Points on a hilly landscape, in no order, each with its height.
From any point a ball rolls to the lowest of the 5 points nearest to it. It stops when none of these is lower. Distance is the straight distance between rows; heights are no part of it.
z820: -1.331 -0.668 -0.473 -0.506 -1.806 -2.127 0.177 1.606 6.076  height 0.86
z661: -0.378 -0.063 4.641 0.792 -3.744 1.311 -1.138 4.094 0.822  height 0.93
z627: 2.572 0.093 -0.900 -2.984 5.039 0.109 -0.829 -2.083 -0.349  height 5.16
z595: -1.428 -0.933 0.881 -0.904 2.365 0.053 -1.626 2.121 6.055  height 1.22
z496: 2.653 -6.234 -1.338 0.980 1.510 2.919 1.340 2.868 -1.057  height 2.86
z287: -1.290 1.242 -2.855 -0.617 -0.579 -3.613 0.786 -3.022 2.747  height 5.93
z678: -2.762 -0.076 -2.743 0.966 4.162 -4.018 -1.047 -5.219 2.804  height 1.31
z397: -0.408 -0.764 1.048 -1.267 -0.142 -0.882 -1.180 2.722 5.437  height 0.16
z27: 3.106 -3.133 1.207 -0.461 2.562 2.580 1.365 0.969 1.055  height 3.98
z379: -0.515 2.450 0.824 -0.074 0.712 2.884 0.777 -2.866 -6.439  height 0.67
z681: -3.466 -0.696 -0.051 0.958 2.161 -2.314 -1.293 0.489 6.181  height 2.48
z396: -2.919 -4.927 3.809 2.070 -1.862 4.119 1.990 1.839 -2.190  height 1.45
z845: 0.361 -4.687 3.387 2.990 -1.349 2.969 1.957 2.482 -1.118  height 1.37
z56: -0.999 0.337 -1.954 -2.261 4.271 -1.394 -2.248 -1.073 2.063  height 5.34
z206: -1.470 1.369 -3.740 -2.032 1.053 -3.776 -1.117 -3.448 1.414  height 6.08
z280: -1.365 1.819 -1.258 0.145 -3.903 -2.229 -0.064 0.157 -0.661  height 3.44
z869: 1.563 0.058 0.732 -1.853 1.550 0.842 -1.043 1.631 2.916  height 1.39
z252: -0.303 0.882 -1.993 -1.511 0.700 -2.283 -1.080 0.826 2.942  height 1.41
z334: 0.746 -2.671 -0.500 2.372 0.688 3.394 1.721 0.489 -4.289  height 2.03
z600: -0.834 2.146 -1.115 -0.571 -2.246 -1.629 -0.136 1.177 0.761  height 0.72
z924: 3.139 -4.518 2.253 0.451 1.091 2.648 1.966 2.632 2.195  height 3.99
z133: -1.484 3.597 -2.262 -0.075 -2.311 -2.141 -0.905 -1.438 -3.120  height 6.10
z932: -1.563 1.312 -0.965 0.279 -2.980 -2.641 0.235 0.291 4.140  height 2.13
z149: -2.380 -0.237 -1.115 -0.478 0.053 -2.684 0.224 -0.790 5.755  height 2.19
z94: 3.198 0.009 0.004 -1.285 2.823 1.338 -0.162 -0.616 -0.769  height 3.37
z552: 0.335 2.836 -0.462 -0.542 -0.885 -0.686 -0.980 0.424 -2.214  height 4.26
z921: -1.112 2.575 -3.180 -0.606 -1.653 -4.534 0.902 -6.129 1.135  height 6.51
z323: 0.950 1.687 -1.510 -1.916 1.408 -0.704 -1.368 -0.779 -0.359  height 5.27
z601: -0.661 2.475 -2.633 -0.926 -1.400 -2.778 -1.196 -1.006 -1.309  height 4.95
z946: -1.889 1.028 1.140 0.701 -3.994 -0.865 -1.035 2.132 1.141  height 1.07
z705: 3.078 1.712 -0.084 -0.701 1.557 0.527 -0.645 -1.084 -4.442  height 5.09
z813: 2.890 0.970 0.483 -0.692 1.095 1.069 -0.335 0.764 -0.517  height 2.27
z835: -1.175 -0.560 -0.268 1.124 0.112 3.666 1.664 -2.143 -5.625  height 3.08
z2: 1.203 3.021 -1.287 -1.168 0.455 -1.169 -0.785 -1.265 -3.684  height 6.35
z391: -2.696 -0.378 -1.902 0.366 2.836 -3.874 -0.779 -3.146 4.375  height 3.95
z652: -0.910 2.656 -2.673 -0.155 -2.704 -3.736 0.518 -1.924 -0.596  height 5.54
z597: 3.481 -1.859 -1.402 0.587 3.047 1.345 1.456 -0.635 -2.210  height 4.45
z442: 0.834 0.533 1.595 -0.529 -1.528 0.891 -0.900 2.641 2.400  height 0.61
z346: -0.243 -3.043 2.109 1.791 -1.268 4.240 1.701 0.341 -3.292  height 1.52
z376: -0.779 1.274 2.359 0.759 -2.613 1.039 -1.187 1.213 -1.744  height 1.40
z455: -0.433 1.959 1.683 0.783 -0.235 2.821 0.764 -1.651 -4.392  height 3.00
z592: 1.326 -3.860 0.529 2.440 0.566 2.463 2.264 1.086 -2.714  height 1.35
z331: 1.400 -0.162 2.634 0.301 -0.039 1.968 0.522 1.667 -1.918  height 1.34
z535: -1.909 0.543 0.932 1.019 -4.442 -1.920 0.075 3.319 2.907  height 1.29
z747: 3.418 0.264 -1.345 -1.942 4.038 1.014 -0.318 -2.513 -2.847  height 5.69
z302: 0.332 -2.412 3.910 2.198 -1.424 3.317 1.628 2.046 -1.409  height 1.16
z736: 0.740 -1.293 4.410 1.562 -1.888 2.670 0.732 2.199 -0.442  height 1.06
z677: -0.627 4.324 -0.560 0.424 -0.858 -0.203 -1.365 -1.391 -5.619  height 5.28

For each start below, name the point where the ball stops.
z149: z397
z56: z600
z736: z397
z133: z600
z496: z397
z535: z397
z2: z600
